Each row is a point on a tangle of strands that fork, close into loops and nearly touch. The rows are in no order.
(in the rows, 128 means zero)
Points whose rows are less than 137 apart are linked; no others are. Some points are linked to none.
gir: [108 150  82 115 118 127  96 115 112 134 136 162 150  87 122 159 130 144
 161 151 140 150 149 150  76 119  96  83 125 116  95 151 165 159 145 109
 152 127 148  40  97 135 154 145]
zafa: [140 137 137 102 113 156 166 132 183 156 127  93 105 107 157 172 138 100
 101 129 127  95 146 114 148  93 115  99 120 114 114 146 123 118 114 157
 141 127 142 126 120 147  89 140]
rozeg: [ 91 175 145 143 130  99  98 117 129 120 109 163 119 112 160  95 126 123
 124 158 139 124 106 154 112 125  97 158 155  84 129 122 122 143 116 132
  85  79 104 126 190 154 147 138]
pez: [ 96 128 188  95 135 154 194 116 186 149 115 113 119  58 179 197 141 180
  88 144 156  58 124 162 118 179  59 115 186 120 136 146 156 135 124  91
  95  56  97  90 116 116 137 108]
lum: [ 97 118  64 107 114 115  88 106  66 132 147 164 142  92 121 146 123 151
 175 166 142 162 143 168  62 148  92  71 129 128 104 139 182 156 144  91
 140 124 148  61  83 109 180 142]
Vope: [146 145  87 183 125  69 120 122 121 116  62 221 169 153 101 116 117 127
 128  88 103 153 135  81 119  77 140 146 104 157 109 153  85 161 139 163
 146 141 130  81 164 117 147 140]
tukit: [115 134 101 150 146 121  85 139  54 112 157 121 109 165 127  67 145  92
 135 140 127 148  98 117 123 113 167 183 124 122 132 113 106  89 157 103
 125 122  83 179 161 133 127 163]
Dab: [170  77 118 184 159 147 134 175  51 139 158  97 114 208 128  63 119  93
 101 106 128 149  99  71 134 109 201 189 111 197 166 110 104  92 148 102
 137 178 118 178 132 114 135 144]
dedo: [ 59  95  84  78 128 166  68 115 108 117 203 114 102 125 129 129 148  82
 157 148 121 138 136 192 116 153 106 110  97  56  89  97 170  80 106 128
 106 109  92 178  98 155 147 131]
Gal: [110 131 154 130 134 112 139  98 141  72 106 180 142 150 105 111 126 148
 140 134 110 101 128 137 128 143 131 157 137 117 150 105 118 130 103 150
  92  93  82 164 159 126 149  87]
sovon: [136 161 176 131 121 128 190 120 209 149  79 140 119  89 157 194 130 159
  70 123 149  86 116 130 134 135 100 105 179 140 147 149 104 153 118 125
 110  89 111  91 143 134 105 131]
Vidid: [125 160 148 136 136  64 124 144 192 113  80 186 120 139 160  94 131 139
 131  71  96 158 123 120 130 103 106 123 138  87 120 151 108 163 123 182
 125  94 137  91 182 148 127  97]
mefe: [136  97  61 132 122 146  75 147  55 145 157 131 152 113 128 114 127 103
 166 108 119 217 168 134  85  85 114 104 105 104  85 145 152 144 147 142
 174 167 174  62  89 132 128 126]
pime: [ 73 164 141  99 138  99  97 139 140  84 119 126  97 145 169  72 145 114
 146 120  88 141  96 127 162 135 121 169 108  55 121 109 114 113 133 156
  98  93  91 172 173 162 113 127]
nuga: [ 97 164 179 112 130 146 202  95 211 148  85 132 119  79 161 204 132 179
  68 148 160  63 117 142 137 181  88 122 189 143 156 140 111 161 122  97
 102  84  85  79 143 119 109 143]
podot: [128 137  86  92 126 142 142 104 115 123 114 100 114 126 135 190 102 105
 125 182 134  98 131 114 146 120 151 103  89 128 144 112 149 127  97 111
 126 156 131 139 104 106 110 172]
fanol: [124 138 140 126 121 158 132 135 126 152 161 113 142  72 152 154 128 171
 137 148 176 127 116 176  92 152  96  85 165 139 142 152 160 148 154  70
 146 118 158  73  95 119 137 133]
senev: [138 167  96 124 134 126 139 132 110 122  96 108 123 132 159 152 104 119
 112 164 127 115 109  95 146 114 153 123  92 145 155 115 122 138 115  89
 111 155 134 137 143  89 107 171]
zulas: [110  97  89  79 140 184  87 148 105 154 193  40  81 158 175 103 112  69
 139  88 108 177 125 134 154 134 112 124  93  75 119 120 165  92 123 142
 146 170 154 150  81 159  94 145]
resu: [112 111 164  86 150 164 160 151 194 134 152  55  68 121 189 116 139 106
 108  98 110  96 123 123 188 119 117 129 123  86 122 119 132  79 102 160
 114 125 121 187 118 163  76 113]
bula: [113  79 130  90 138 194 114 158 129 166 197  29  79 122 190 103 109  81
 122  97 140 147 118 156 155 141  94 105 123  77 133 111 167  89 102 139
 114 142 160 172  86 154 105 114]
Gikev: [ 90  82 134 117 161 109 115  78 123  84 155 171  96 152  67 113 146  91
 132 172 123 102 132 141 117 132 152 154 124 108 134  92 133  71 109 141
  84  93  66 177 139 158 206 109]
Zosi: [142  72  91 161 145 106 105 201  59 156 147 111  69 155 183  43 128  81
 125 115 107 180 108 108 133  78 142 149 101 107 132 120 125  87 124 126
 102 151 152 159 137 130 140 136]
zuvat: [ 85 183  65 109 126 108 105  79 127 126  79 158 127 145 148 168 107  98
 115 166 124 106 112 107 152 125 135 147 106 107 116 104 110 151 113 135
 107 130  83 117 174 127 106 201]
lin: [128 133 172 140 124  96 188 117 242 120  45 155 136 153  90 141 135 152
  89  87  81 113 153 110 164 121 158 136 149 118 145 119  65 145 104 193
 132 133 109 139 165 131 101  92]
merud: [139 181 109 186 111 101  97 126  58 110  92 179 175 150  88 104 137 124
 134 143 136 140 112  85 108 113 153 165 124 177 122 145  80 138 166 122
 144 126 105  99 171 113 138 167]
pufeb: [167  49  88 158 146 148 131 176  80 144 146 112 120 170 121  83  84 139
 170  63  76 178 140 117 124 129 146 147  92 155 133 108 154 125 136 116
 139 186 180 153  93  73 139  82]
rigo: [ 96 120  76  92 140  88  99 179 155 136 114 118  72 130 190 106 131  92
 150 105  75 158 132 124 154  82 103 107  80  42  99 114 157 102 104 172
 109 125 139 131 131 154 120 128]
nitim: [123  64  71 100 147 146 110 154 115 129 157 113 105 158 130 110 117 110
 173  84  97 165 157 131 146 115 132 116  85 106 125 107 162 108 110 146
 144 173 156 140  83 118 117  98]
zuz: [169 139 173 157 101 137 158  94 155 142 100 152 172 116  44 177 151 137
 103 135 166 110 151 116 120 120 148 121 162 180 124 156 103 150 145 145
 173 135 145  97  99 136 129 141]
bozed: [113 204 185 148 123 126 123  92 117 113 101 150 163 120 121 124 144 157
 100 173 172  86  99 147 119 169 123 162 178 154 151 126  97 149 146 102
 122  94  95 128 186 134 130 150]
Mos: [136 166 100 178 117  69 105 100 106 123  69 214 169 134 107 126 119 126
 123 134 137 134 116  97 106  96 126 157 135 149 108 147  87 165 136 148
 133 116 111  65 178 136 166 166]
Zilu: [145 113 137  89 115 190 185 127 193 152 127  66 109 118 139 182 119 116
  84  96 117 115 158  92 154  92 128  85 120 134 127 135 130 111 115 167
 162 169 162 128  84 124  55 138]
Bon: [138 125 105 111 124 166 104 170  87 155 172  39  98 135 188  84 112  79
 126 115 133 183  93 118 156 113 128 134 101  92 125 128 142 106 127 124
 142 162 160 141 108 141  78 163]
tufis: [115 156 137 112 119 156  87 128 114 110 166  99 158 155 108 102 167 101
 132  94 120 149 140 123 153 129 135 152 122  98 108 145 104 114 163 154
 185 142 109 148 124 169  87 143]
kir: [ 81 177  34 102 133  89  87 110  68  98  98 169 113 138 165 141  97 144
 159 142  99 141 106 145 111 164 111 123  90  94 102  89 142 138 131 103
 101 117  90 115 163  87 136 167]
topo: [134 132 160 111 126 145 167 112 190 137 114 107 122 115 128 166 143 118
 103 125 134  81 152 124 162 119 132 126 139 129 125 132 106 113 102 145
 135 117 113 156 125 149  97 123]
risil: [144 109 124 134 127 113 140 160 152 115 130 141 164 145 121 116 110 182
 173  66  83 156 157 131 122 142 125 118 108 151 129 142 144 167 148 130
 138 148 171 122 121  95 121  73]
nam: [153 116 100 164 128  78 115 154 124 117  78 190 153 145 104 116 128 122
 153  86  79 162 154 101 112  71 127 125  95 145 101 148 117 148 137 159
 148 139 143  83 136 130 150 107]
zar: [107 145  90 114 132 105 107 123 110  81 117 168 148 153 114 131 123 154
 179 113  89 139 141 137 134 156 125 123 102 124 122 112 140 148 137 124
 127 124 114 132 134  96 122 124]
mibaf: [147  66 200 134 153 134 124 160 143 118 172  89  92 139 145  22 146 131
 115 107 139 139 101 156 132 127 135 159 163 117 160 111 110  87 105 141
 100 110 138 201 146 166 149  45]
guvav: [ 97 153 103 109 119 125 103 123 102 146 150 118 107  97 167 139 122 114
 135 199 152 111 113 171 105 154 105 122 134  83 117 115 157 121 104  92
  91 109 115 143 134 123 140 162]
gedal: [152  65 165 130 151 114 193 150 165 126 128 122 104 121 144 119 110 164
 140 137 136  93 136 152 149 145 118 102 138 144 170  97 165 129  66 114
  66 113 149 182 106 101 169  52]
nifes: [164 160 129 171 119 113 135 152 135 121  97 136 166 122 117 156 107 179
 120 110 138 142 115  89 118 108 147  99 117 189 137 164  94 169 158  72
 151 164 162  60 138  89 119 138]
nozu: [160 136 171 135 131 116 190 166 234 137  95 125 134 128 118 166 116 198
 111  76 101 125 142 109 147 137 141  95 133 158 153 140 117 167 129 121
 131 153 153 110 123  90  96  94]
ruzos: [149 118 141 145 125  99 177 135 239 144  53 154 132 153  81 177 138 126
  94  86  94 114 164  93 153  89 149 109 125 128 127 133  87 135 104 194
 147 144 128 119 134 135 102 109]
zun: [110 111 142 132 119 101 113  52  85  92 126 182 128 123  62 119 136 123
 126 199 155  84 104 139  94 171 134 161 161 135 140  82 151 124 116 113
  73  73  85 160 144 120 203 123]
Siru: [123 127 104 117 129 122 103 112 108 163 138 121 100  89 143 142 110  76
 126 211 152 107 128 143 109 109 122 127 120  92 109 116 160 107  95 117
 111 120 121 129 124 144 154 182]
muzis: [178 102 143 172 135 136 155 175 112 139 138  82 115 175 141  72 133 105
 101 120 132 129  99  71 155  85 192 176 124 178 161 124 102 109 118 124
 137 169 140 173 145 128 122 137]
firen: [126 114 108 141 131 131 118 132  86  85 145 151 154 168  86  95 118 165
 188  90  85 142 138 133 126 175 151 154 105 154 135 110 136 134 159 120
 133 144 123 175 130  78 128 100]
Lazup: [ 94 154  49  84 130 100 133 107 173 141  75 166 108 117 166 194  89 115
 121 145 111 122 132 122 140 109 112  93  85  88 106 111 143 150  94 155
 117 132 110  72 134 132 104 163]
vap: [137  85 133 107 131 189 109 159 117 151 191  36  90 152 175  73 104 103
 130  89 139 155  96 147 148 164 120 125 137 110 150 100 156  91 100 110
 113 142 144 185  98 138 110 103]
tuti: [144 108 182 157 129 138 144 127  99  92 154 142 182 151  67  80 119 197
 162 115 138 117 115 144 115 191 156 167 160 191 171 120 123 146 138  99
 130 129 128 185 144  89 135  66]
zivi: [153 170 167 153 114 150 144 156 117 126 143  86 159 128 138 119 119 168
 129 106 151 140 104 119 138 163 143 124 146 180 154 143 111 163 163  76
 147 154 166 121 138  96  95 129]
Kora: [134 101 107 158 124 114  80 122  64 166 160 146 120 108  94  94 143  57
 127 203 161 132 129 125  87  82 145 167 128 126 106 135 134  96 126 132
 135 118 111 121 126 165 193 180]
fek: [103 158  37 130 119  82  77 124  49 125 101 169 112 116 171 126 105 122
 157 154 107 165 118 143  83 120  99 122  92  97  91 119 139 135 143 109
 105 125 116  86 152 104 153 176]
zezin: [ 88 187 154  98 118 145 107 136 136 129 152  88 117 101 184 118 143 124
 121 135 129 125 111 151 156 147  98 123 142  68 101 140 132 121 151 127
 128  94 117 144 148 163  83 146]
nedef: [116 161 117 131 133  68  98 161 173 126  92 163 114 122 176  99 140 115
 135  88  92 166 120 111 136  77  91 115 120  70  96 154 113 143 132 175
 131 106 137  82 163 167 126 126]
Bep: [142  46 172 151 155 128 143 147 126 100 158 119  93 144 117  42 134 143
 129 126 144 123 111 170 110 135 152 150 162 146 164  89 135  85  87 120
  67 108 124 211 135 131 192  46]
sube: [133 136 182 124 132 125 184 115 201 108  79 121 126 137 119 144 141 145
  95 122 119  79 142 109 169 136 154 144 143 135 154 125  86 122 103 154
 115 115 102 166 150 141 100 105]
saril: [153 158 186 172 121  93 137 140 141 123  96 155 159 109 118  90 145 154
 113 135 163 122 105 125 110 109 126 143 175 160 152 155  93 157 135 131
 131  91 148 110 170 149 148  99]
zez: [121 174 110 145 107 172  84 120  31 125 175  99 171 139 112 119 136 102
 130 163 160 148 107 110 118 142 147 154 115 152 125 136 115 125 159  95
 166 149 125 126 131 114 104 182]
gil: [117 148 163  79 118 200 125 126 129 135 196  33 117 112 174 120 128 117
 122  82 136 134 104 156 169 189  93 129 147 103 122 130 143 109 140 127
 145 132 132 158 103 147  56 130]
Bapos: [190  68 103 179 136 118 146 181  60 141 122 125 121 151 150  76  90 142
 152  98 112 163 116 110 126 119 148 141 112 175 146 120 125 114 126  98
 113 169 166 163 122  71 146  95]
redel: [165  55 121 183 164 145 131 181  64 144 160 103 103 213 122  47 107 101
 129  62  94 172 114  86 135 133 184 191 115 173 160 104 115  92 159 122
 140 186 125 177 127 105 144 120]
zis: [139  94  92 172 142 125  87 182  22 133 161 113  81 175 159  34 140  95
 120 117 119 184  87 113 109 109 156 177 125 121 126 113 100  75 157  99
 111 126 115 180 147 127 146 150]
tiru: [ 82 124  97  81 150 100  81 149 149  98 135 125  82 147 171  88 149  97
 153 101  73 149 125 130 160 107 120 136  84  38 107 111 138  95 114 170
 116 117  99 160 142 166 118 121]
viv: [121 108 141 111 141 118 138  54 155 109 104 170 125 134  64 167 137  98
 107 172 131  57 131 119 149 135 139 154 127 133 140 101 123 117  94 150
 106 102  83 153 129 149 169 144]
vol: [119 159 107 112 134  86  94 185 148 149 112 114 100 116 196 111 139 100
 137 103  92 183 110 102 153  81  97 106  91  66  95 154 135 134 136 169
 127 133 158  87 144 161  98 157]
tomi: [152  96  74 148 128 132  90 169  66 141 150 123 136 126 160 102 112 131
 166  81 117 217 155 138 101 101 108 104 104 120  99 149 151 140 147 110
 151 167 194  75  99 107 128 108]
moku: [110 183 121 134 131  94 117 113 153 129  86 168 128 126 158 139 119 114
 115 144 127 116 114 120 136 110 120 138 127 106 123 133 104 152 108 142
 113 108 101 109 183 142 124 169]
vosi: [ 98 146 129 119 135  80  97 153 116  77 113 137  96 139 167  50 135 142
 162 117  84 153  93 148 130 148 114 154 134  80 135 107 126 119 132 132
  72  84 114 165 172 134 123 109]
les: [134 151 157 173 124  80 121 131 126 130  91 180 135 102 150  89 136 132
 121 154 163 126  98 137  95 102 109 158 163 134 134 143 108 151 119 140
 110  71 132 107 184 158 171 121]
lineg: [125 115 121 130 116 108  82  82  92 163 157 149 115  93  93 118 127  51
 113 229 160  95 132 127  98 115 138 157 144 104 102 113 149  97 110 124
 112 107  94 140 130 163 199 182]
Pali: [154 131 147 115 105 143 177  90 140 142 109 117 136 109 104 205 114 147
 102 177 166  85 135 116 134 138 145 101 136 179 153 128 139 142 111  98
 129 133 150 112  86  98 130 149]
Nal: [129 170  84 134 110 160  83 134  42 115 157  95 170 143 131 129 114 114
 134 128 136 174 120 106 121 126 144 135  94 140 110 142 123 136 172 104
 186 174 144  95 113 106  82 180]
Zovod: [131 110 113 112 129 121 119 168 160 121 148 133 131 117 145 125 129 168
 178  54  91 177 161 148 123 125  91  87 110 104 106 151 163 165 148 141
 152 145 176  84 100 122 112  72]
nafo: [115 149  56 145 122  98  88 141  57 112 107 170 132 123 154 115 110 160
 168 123 116 164 128 142  83 127  94 102 106 133 103 133 142 144 170  95
 134 131 133  78 139  91 155 134]
Geku: [127 117  50 123 116 124  98 120  34 121 128 149 123 116 129 129 113 156
 177 157 140 162 133 163  68 144 103  92 111 140 113 118 164 133 151  76
 115 130 142  98 103  78 170 146]
Div: [123 166 105 101 117 142  90 161  98 144 159  71 117 119 191 106 125 111
 136 117 126 169 100 127 144 120 114 111 102  94 107 144 140 132 151 111
 146 149 154 110 120 133  80 165]
funug: [154 150 181 145 108 118 159  70 155 144  93 149 160 106  66 167 158 121
  87 172 167  82 135 117 126 133 142 143 180 169 135 142  89 139 127 148
 146  98 112 126 131 152 148 136]
Kugag: [124 132 130 161 125  93  93  77  75 103 128 182 145 132  67  92 145 106
 139 192 150 108 111 122  91 131 147 180 159 141 130 108 115 116 133 124
 112  95  89 146 158 138 184 149]
Per: [ 94 110 177  88 132 154 170  82 167 134 142 123 145  63 150 201 145 172
 109 152 146  72 144 176 110 197  61 105 163 108 129 140 180 134 118 102
 101  61 103  95  89 120 157  98]
ruzo: [138 176 133 113  84 173 165  94 170 140 105 101 161 116  86 215 156 137
  92 114 133 123 157 117 132 136 128  89 145 152 108 151 105 146 164 138
 189 150 121  84 109 119  63 160]
sapa: [ 94 107 111  88 132 145 109 130 121  90 172 116 134 136 135 130 127 160
 183  89  94 145 149 174 140 181 107 105 107 100 115 109 176 134 117 123
 129 127 128 154  87 101 111  81]
suf: [133 160 130 107 107 146 149  87 169 165  96 132 145  94  89 220 145 108
  95 140 147 111 165 125 111 114 117  85 151 133  94 161 113 141 156 164
 178 121 113  59 110 153  93 174]
leg: [155 113 178 158 127 129 131 132 107 102 148 134 154 133 111  77 136 153
 141 140 160 115 112 144 114 150 148 162 166 173 162 114 121 123 119 105
 117 111 138 182 144 120 144  85]
Lume: [119 182 154 102 107 148 116 150 150 152 153  82 125  93 188 132 149 118
 122 113 128 142 122 143 141 123  97  99 139  86 101 169 138 131 158 138
 150 119 141 111 125 156  74 149]
mub: [102 146 116 112 115 152 133 105  86 102 142 136 168 131  98 178 114 191
 168 141 142 110 128 159 122 199 134  95 127 175 149 127 161 163 152  62
 139 140 131 114  96  64 126 134]
geg: [124 105 165 144 130 161 137 123 121  84 174 132 186 176  56  93 117 180
 165  85  91 137 134 137 133 196 175 173 119 174 159 114 118 142 155 115
 132 150 118 194 134  91 113  69]
nizu: [168 119 184 132 142 110 168 182 217 157 103 112  81  96 182 117 137 140
  94 108 144 114 122 127 141  77  96 106 168 116 135 152 118 122 103 163
 107  95 159 132 148 162 109  89]
dib: [128 157 149  74 111 140 140 146 214 137 117  89 120 125 143 174 154 154
 128  47  69 153 159 120 168 143 112  80 114  95  86 145 128 150 166 174
 174 154 141  94  98 123  54 126]
zomo: [ 96 227 188 149 114 138 108 126  96 119 132 109 146 102 160 100 152 155
  96 179 172  96  76 152 119 174 118 160 177 133 135 127  98 140 165  94
 124 103 115 140 193 141 105 155]
nebaf: [160  95 142 141 128 110 167 127 196 147  75 167 120 135  64 155 143 103
 106 123 126 101 167  94 136  72 142 123 134 140 130 142 107 119  96 192
 152 137 141 116 109 150 144 123]
zabun: [122 148 160 141 115 134 163 114 125  97 129 147 195 140  76 161 119 217
 157 131 134 106 122 135 129 207 146 126 140 197 171 128 130 168 148  69
 134 127 130 132 113  74 121 108]
Fuvon: [127 142 135  98 123 145 174  91 166 168 111 105 106  71 155 216 107 136
  90 182 159  82 127 134 120 133 113  92 144 137 137 137 146 136 116  95
 115 117 131  76 102 119 120 160]
kuri: [ 97 190  57  98 125 101 118 104 147 133  68 144 122 134 177 191  87 115
 104 134 109 131 110  97 144 104 131 100  80 104 112 117 108 159 120 131
 118 152 106  67 151 117  94 195]
niro: [162  99 203 120 141 140 177 170 215 149 145  86  97 107 172 105 149 152
 103  77 128 117 129 135 158 120 108 122 159 105 137 143 133 114 106 178
 124 110 159 158 127 154  99  59]
Kon: [126 150 123 140 125 150  93 130  56 113 171  95 144 159 109  90 139 100
 133 156 154 132 101 113 135 134 169 182 129 148 139 111 103 112 149 104
 144 131 107 174 150 124 112 161]
fevib: [102 172 109  91 125 121 147  91 181 157 100 153 117 100 159 208 109 128
 111 159 137  95 132 143 130 138  98  94 129  95 115 135 145 152 116 127
 127 111 100  67 121 137 118 164]
Zin: [149  64  78 106 127 135 110  97  87 161 147 169 142 116  53 156 140  77
 138 178 133 129 172  99 104  94 137 113 106 132 106 132 164 114 116 163
 168 164 157  84  59 152 179 141]
lepo: [ 65 118 145  89 144 172 114  85 128 104 198  76  86 126 138 137 142  88
  95 169 139  77 118 155 154 160 136 153 114  87 114  91 139  56 120  98
  83 107  45 210 143 159 126 143]
sopus: [116 123 129  98 124 175 115 129 121 129 184  79 140 126 143 131 129 138
 158  91 129 143 134 168 151 177 104 111 127 110 122 127 158 132 130 125
 150 131 148 145  87 116  98 111]
vutiz: [104 212 193 155 126 120 126 147 141 149 119 111 124  85 199 109 132 156
  89 176 175 100  71 156 114 150  93 157 187 118 139 142 115 147 143  85
  99  88 121 118 202 161 115 145]
fonor: [131 121 131 140 135  98 107 176 102 117 123 128 100 130 169  51 136 136
 160 117 115 157 113 148 120 123 113 139 132  96 126 126 127 117 127 132
  91 103 133 160 149 121 142  95]
zaz: [147 106 118 141 120 125 155 104 191 159  73 159 125 139  56 172 159  70
  77 130 127  94 174  96 131  53 143 123 132 127 115 140  93 100 113 211
 167 150 115 105 116 180 130 158]
zabo: [160  84 107 171 140 114 127 160  71 118 126 138 125 155 118  88 118 116
 148 124 120 144 120 114 124 109 161 154 117 166 143 113 119 105 117 112
 115 139 143 165 136  93 151 118]
rera: [164  66  98 153 128 117 110 125  63 175 149 143 118 105  79 117 124  58
 113 190 159 138 147  99  93  64 146 125 111 142 116 133 148 111 109 139
 144 149 165  93  91 151 187 159]
dek: [130 130 161 129 121 116 154  53 157 148  96 151 128 109  87 172 138  92
  85 191 169  57 137 117 135 136 131 152 155 143 129 116 109 125 101 143
 112  99  91 147 141 158 158 153]
fisak: [ 71 198 189  97 119 133 121  92 163  91 109 125 147 131 126 116 170 139
 115 109 101 114 128 143 148 161 116 163 148  80 116 133  87 125 152 168
 130  85  79 136 169 169  76 115]
kulit: [144  62 166 127 146 165 115 162 133 139 189  60  90 160 158  36 126 113
 129  82 141 149 101 154 140 154 124 138 142 117 158 102 140  95  98 132
 104 135 140 201 118 144 136  71]
ridiv: [142 153 104 139 124  94 140 141 141 122  79 143 131 130 141 153 100 148
 130 122 127 126 125 105 131 108 149 105 108 162 139 134 116 150 128 111
 114 147 136  94 143  94 124 141]
nukul: [120  97 103  91 125 142 128 102 127 159 157 111 103  75 131 172 107  81
 121 201 152  97 146 152 101 110 112 100 114  97 102 123 177 109  97 135
 125 128 139 128  87 155 155 153]
Kig: [ 98  81 157 105 150 180 143  77 162 115 193  99 108 165  82 142 159  79
  83 111 144  91 165 139 145 120 162 147 132 127 132 133 107  59 139 164
 152 132  84 182 111 201 149 126]
Liro: [104 159  97 103 126 125 135 115 119  92 115 138 143 144 128 167 102 173
 167 125 111 118 131 134 141 180 127 105  97 138 140 112 145 150 134  93
 119 135 121 130 122  89 103 135]
nivu: [135  99 110 137 136  99 110 190  94 138 132  97  70 133 194  49 127 116
 142 125 108 154 101 131 149 102 115 130 110 101 137 115 134  99 106 118
  89 127 148 170 144 121 141 122]
nuna: [151 130 119 115 108 142 149  90 171 172  92 143 143 107  62 200 150  75
  78 141 133 102 173 102 122  75 133 100 145 124  94 154  99 122 123 199
 181 142 121  91 104 173 115 175]
tiri: [164 149 148 149 102 134 175 143 193 141  94 115 161 131 102 186 114 179
  99 106 130 127 139  97 130 126 150  87 135 181 143 157 105 170 146 103
 154 165 154  87 112  90  98 125]
bib: [ 91 166 124 112 127 127  88 139 105 123 165 100 112 113 170 100 141 116
 147 153 136 127 110 167 131 147 109 131 130  77 117 117 136 113 126 106
 108 107 101 167 145 129 116 145]
zunu: [166 133 189 164 123 127 158 136 138 123 120 112 154 130 117 100 132 160
 116 132 163 108 111 124 136 126 151 154 168 173 159 137 103 136 118 117
 122 117 144 153 149 133 129  89]
Bibi: [160 152 167 158 118 138 165 153 137 125 127  88 169 155 116 116  93 200
 129  89 108 136 103  97 158 180 172 134 119 202 162 124  99 174 157  79
 129 188 156 155 143  62  87 112]
zure: [162  92 124 176 147 107 139 166  96 132 127 126 104 153 123  74 141  90
 114 163 142 121 104 101 128  75 175 177 125 159 158 121 110  96 117 125
 114 129 120 170 152 134 156 139]
dep: [158 137  94 167 119 116 102 139  76 136 118 161 177 110 107 144 116 144
 145 116 149 180 138 103  84  83 123  99 120 166 105 173 115 166 178 109
 171 162 169  22 112 111 146 143]
zuvup: [125  85 160 126 115 140 135 101 135 101 157 150 164 109  74 142 152 159
 157 131 140 110 148 173 108 159 103 109 151 141 126 132 162 140 114 135
 134  95 139 130  86 133 172  83]
virut: [150 146 194 117 123 118 199 165 247 142  91 115 111 118 156 167 137 200
 102  61  99 121 137 114 149 141 111  87 156 134 139 148 114 155 145 132
 131 119 135 100 124 108  81  89]
Kamu: [161  60 104 171 146 153 120 168  65 144 160 121 138 200  97  69  84 139
 170  50  70 178 138 100 130 149 161 177  90 163 140 113 124 115 172 115
 139 186 142 174 115  83 135  87]
Rofon: [147 141 119 105  97 189 165 100 155 147 115  78 141 129 100 220 126 119
  80 122 131 135 161 100 139 101 144  77 128 154 118 138 117 135 138 146
 194 180 153 113  89 122  62 170]
Vabit: [140 149  61 143 122 138  91 133  42 123 135 123 171 117 133 150 105 117
 132 139 136 187 136  94  92  92 136 116  87 144 102 148 121 141 168 100
 174 181 159  42 101 105 111 173]
mok: [127 156 105 150 125 101  92  77  61 108 102 185 159 140  75 133 138 109
 141 182 140 112 114 108 103 130 154 166 133 169 129 118 102 129 143 123
 128 117  95 129 158 124 161 174]
biva: [161 105 117 160 143  78 142 146 178 143  78 207 138 130 111 131 124 126
 140  94 113 148 159 107 106  63 118 108 122 135 118 152 128 152 105 179
 139 122 159  70 135 144 163  99]
verok: [110 179 169 147 116 118 142 102 129 102 101 164 176 132  93 157 132 183
 131 139 155 100 116 140 121 181 127 133 163 180 159 131 103 167 151  93
 122 109 111 114 152 105 142 124]
buri: [ 93 190  37 110 137  89  87 102  85 101  83 167 117 156 154 149  98 116
 148 137  94 131  96 106 139 138 142 144  80 106 113 105 122 141 140 116
  98 136  83 125 173 103 106 188]
kebed: [172  87 139 143 116 143 152 112 141 136 128 146 170 141  38 166 129 129
 132 122 144 123 166 106 129 119 157 123 132 183 133 145 129 139 121 138
 169 165 165 120  79 124 142 110]
zosok: [152 123 105 158 122 110 111 166  96 124 134 132 157 139 138 102 117 157
 161  77 103 180 139 121 120 113 126 124 103 148 126 151 126 157 158 114
 153 163 170  96 124  97 115 109]
kova: [170 148 150 187 111 113 123 156 113 137 125 143 180 118 101 127 137 147
 122 120 164 158 129 106  98  90 130 124 144 180 125 180 101 157 159 116
 171 146 164  58 138 123 135 132]
gafe: [148 147 183 126 137 116 194 155 220 146  89 124 101 101 184 157 134 168
  96 111 135 102 126 125 147 125 102 108 160 129 147 140 116 145 115 127
 102  96 131 110 150 124 100 100]
sivik: [155  66 106 121 127 150 125  98 103 144 156 161 149 134  29 151 130  89
 140 141 139 127 175 111 126 103 149 127 121 166 124 141 152 121 117 157
 177 165 160 116  60 142 161 125]
fur: [150 159 157 139 122 158 137 145 127 145 145  93 147 100 153 145 122 170
 117 133 180 133 109 139 116 137 119  92 149 161 154 154 130 151 146  71
 154 134 162  75 119 108 115 130]
mut: [173  55 151 171 155 137 155 180 136 156 143 108 109 155 122  68 120 129
 137  98 133 134 136 111 141  98 155 142 130 160 163 118 134 117  93 141
 120 156 177 170 106 125 146  72]
Kenu: [110 126 128  84 123 180 145  79 122 131 158  78 113 128 128 182 116 101
 108 175 154  75 130 128 163 151 142 131 110 138 141 107 141 103 107 105
 121 139  94 176 102 119 108 164]
Suber: [ 98 120 100  83 117 115 112 153 155 104 137 133 132 135 156 134 130 182
 192  62  69 167 159 154 139 169  95  83  91  87 103 131 177 158 134 132
 137 141 152 107  90 101 113  79]
dobo: [105  97 157 108 120 135 143  91 137 123 156 146 150  76 108 156 149 163
 139 143 144 105 150 189  99 177  74  96 166 116 124 141 190 141 127 118
 123  81 136  99  80 132 178  84]
bopav: [107  83 143 121 148 100 122  72 130  96 123 183  93 129  84 122 127 104
 122 190 134  77 117 152 111 144 136 159 140 106 137  73 144  96  82 127
  46  69  72 177 142 139 211 112]
sofip: [142 131 159 151 137  70 148 138 207 121  63 200 129 137 120  99 130 131
 123  90 101 131 143 119 116  75 125 137 137 116 131 149  95 147  98 201
 123  96 140 106 173 158 141  79]
ribet: [ 89 135 151  76 130 195 151  87 140 116 169  58 108 121 148 165 142 103
 100 148 143  74 127 144 174 171 125 143 120 112 123 101 129  82 111 111
 111 113  79 202 121 141  85 143]
nufo: [143  58 172 139 163 115 162 141 149 107 132 124  97 130 126  88 125 150
 136 143 136  90 115 149 137 139 136 133 152 138 172  82 143  99  69 118
  53 102 124 212 132 113 179  50]
kap: [ 99  90 138 103 148 124 138  62 159  84 123 176 118 156  55 147 153 101
 117 142 118  75 156 125 138 131 164 156 118 118 139 104 121  92 101 163
 111 108  70 164 127 163 175 105]
Fimuz: [ 73  93 119  78 149 182  93  85 127 109 212  89 100 131 110 141 150  76
 117 146 135 104 143 178 137 160 125 128 109  82 103 111 151  55 124 127
 117 118  68 189 102 164 145 134]
doven: [131 115  67 104 129 137  93 128 102 147 144 160 149  92 119 151 131 106
 160 145 134 174 175 136  77  90 108  78 110 102  80 150 162 149 142 162
 166 141 164  43  83 147 145 134]

A piece is two or more points that can be reached from each other along the links. Count, over all rows, the pieces, the separate loops (a circle has one, a figure eight two, a Y none), the forks (points with three links) and the tips (points with one).
pieces => 5
loops => 2
forks => 4
tips => 10

How many points has the smallest loop of links through each point below? Write - if it is on no loop.
Gikev => -
Kamu => 8
lin => 12

A tip is a point with one link. Name the tips that can be reached along the links from each point below, in the order of the rows.
viv => dedo, gedal, niro, nukul, zuvup
nafo => gil, Pali, vutiz
fur => fanol, Bibi

Name the points in between on the shortest way along the links from the first point to the second, in order.
zulas / nufo => bula, vap, kulit, mibaf, Bep
Zovod / Pali => risil, zosok, tomi, mefe, doven, gir, lum, Geku, nafo, fek, kir, buri, zuvat, kuri, Lazup, fevib, Fuvon
zomo / zunu => bozed, verok, zabun, mub, Liro, zar, firen, geg, tuti, leg
fonor / nozu => nivu, Zosi, zis, tukit, Kon, zez, Nal, Vabit, dep, kova, nifes, tiri
Per / ribet => pez, nuga, sovon, gafe, virut, nozu, tiri, nifes, ridiv, senev, podot, Kenu
Kora / nam => rera, Zin, sivik, kebed, zuz, funug, dek, viv, kap, Gikev, bopav, zun, Kugag, mok, merud, Mos, Vope
